Points, in no order, along strands that fork, close into loops and pass close to each other.
In the rows, zero is written as 128.
Two points are linked if the straight distance between their rows is under 62.1. Some points are linked to none.
j936: [106 128 105  81  91 147 119 141 141 103 100 156 119 148 144 139]
j368: [197 142 148 140 112 127 114  85 178 149 128 133 134 154 123 112]
j584: [157 157 100 102  92 134 107  99 209 169 121 133 112 167 130 106]
j51: [186 142 190 145 139  72 141 114 146 174 153  81 119 140 158  97]
j205: [141 146 117 177 139 145 126  88 128 158 151 112 125 140 103 131]
j704: [134 123 171 157 162 124 139 143 105  86 115 143 151 106 115 151]
j697: [123 113 182  98 123  62 115 175 141 155 127 109 115 147 185 106]
j962: [125 139  87  82  89 170 110 127 150 107  91 151 117 140 134 142]
j403: [126 109 188 180 178  92 153 143  81 113 147 123 159 118 121 148]
j299: [171 104 210 164 160  84 137 122 114 120 138 128 159 132 134 132]
j725: [182 142 135 160 122 148 118  73 169 147 134 127 128 149 107 116]
j90: [135 142 138 160 132 102 139 115 127 192 178  86 113 144 135 102]
j823: [ 96 125 124 173 148  95 151 135  81 195 189  84 110 140 130 110]
j415: [145 135 134 187 149 139 131  94 118 151 154 109 134 129 100 136]
j511: [166 137 162 185 170 142 126 111 132  91 128 136 152 106  95 142]
j610: [136 151  76  95  93 147 106 114 189 158 123 135 108 170 135 115]
j889: [147 120 151 142 125 118 124 118 132 133 125 129 141 147 128 134]
j869: [161 123 158 141 125 132 119 107 146 121 119 137 137 146 119 141]
j862: [133 129 145 194 175 119 141 108  96 141 158 109 141 126 102 148]
j272: [124 107 177 155 147  96 139 141  93 121 141 126 144 136 127 145]
j104: [ 82 119  48  57  94 181 126 142 123 102  98 139 114 113 131 136]
j290: [107 126 111 148 161 147 141 155  94  72 126 157 148  35  90 132]
j980: [106 115 173  75 112  64 111 185 143 151 119 121 110 159 188  99]
j88: [122 136 128 178 139 100 151 115 102 197 187  86 116 140 117 108]
j701: [175 115 194 184 171 103 143 106 114 119 150 126 159 126 113 139]
j136: [130 127 152 143 137 141 132 128 120  85 107 147 147 118 116 148]
j139: [121 119  95  59  87 178 119 128 148  64  60 173 119 111 135 133]
j24: [123 134 139 162 168 141 140 154  95  74 122 152 152  52  95 143]
j123: [ 88 112 102  75  89 130 122 160 132 117 107 148 113 153 156 140]
j945: [ 91 126  38 108 138 201 123 123 113  93 131 148 141  67  72 116]
j447: [111 127 130 117 122 141 126 135 111  96 104 140 133 121 125 146]
j201: [ 83 128  31  64  86 189 116 139 128 126 111 126 109 127 131 136]
j863: [ 88 127  94 123 118 138 124 141  98 135 135 115 119 141 132 141]
j910: [102 129 106 120 147 153 130 146 101  72 104 157 142  64 105 128]
j802: [ 79 106  54  48  95 175 135 147 116  85  88 151 114  96 137 133]
j506: [170 103 207 142 136  72 126 125 119 129 134 127 147 140 146 127]
j324: [131 119 181 181 184 108 152 147  88  98 137 133 157 103 115 161]
j439: [124 115 162 117 117  80 121 151 132 163 139 114 123 149 158 113]
j15: [ 80 125 124 157 139  83 145 155  87 193 187  86 109 145 143 108]
j174: [ 99 128 103 108 128 160 129 136 107  84  96 144 135  93 119 138]
j475: [158 154 109 166 120 155 122  76 154 165 149 113 119 149 102 120]
j260: [124 160  53  82  88 160 103 112 197 159 124 132 101 173 133 116]
j5: [131 134  86  76  89 183 108 115 151  82  79 158 121 119 121 130]
j796: [173 120 194 138 131  69 126 130 132 156 142 105 130 143 158 112]
j674: [119 131 156 176 182 124 149 160  84  78 128 141 152  49 102 149]
j721: [190 159 123 109  96 132 101  87 219 163 113 129 121 165 135  98]
j411: [ 69 101 111  79 122 133 144 162  85  76  89 155 126  92 146 147]
j586: [131 111 163 149 134 102 130 130 108 135 134 126 138 139 129 138]
j668: [100 120 143 125 124  85 121 154 117 170 154 110 114 151 148 111]
j295: [183 133 186 197 187 126 134 107 127  98 142 129 157 111  99 144]
j926: [110 153  25  63  81 186 100 121 181 142 117 129  97 164 131 128]
j752: [199 150 143 122 104 129 112  81 211 161 115 126 122 162 130 104]
j323: [124 118 165 193 184  97 152 125  77 139 169 106 147 123 108 147]
j156: [171 147 164 161 136  93 147  98 137 184 167  86 123 136 134  96]
j393: [ 74 122 127 129 132  81 134 168 109 189 171  95 101 148 161  99]
j371: [ 67 103  82  63 111 149 141 155  92  84  89 148 120  94 141 135]
j730: [102 109 104  48  82 156 127 146 134  65  61 171 113 120 159 138]
j865: [ 94 147  24  64  80 186 108 130 161 141 120 125 100 147 134 134]

A piece is two or more points that can be reached from each other along the links. Count, over all rows, the pieces, the separate loops (a circle has one, a figure eight two, a Y none), the forks (points with three links) and the tips (points with one).
pieces | 3
loops | 0
forks | 1
tips | 7

A fork is a point with three links, a tip a point with one. Leave the first point through the second and follow the links. Name the first fork or tip that comes.
j51; j796 | j511
j415; j862 | j403
j123; j936 | j730
j704; j136 | j674
j730; j139 | j123
j104; j802 | j411
j15; j393 | j980

Name the points in between on the shortest way along the links from the first point to the second, in order.
j511; j156 | j295 > j701 > j299 > j506 > j796 > j51
j123; j5 | j936 > j962
j411; j201 | j371 > j802 > j104
j889; j415 | j586 > j272 > j403 > j323 > j862
j752; j201 | j721 > j584 > j610 > j260 > j926 > j865
j823; j51 | j88 > j90 > j156
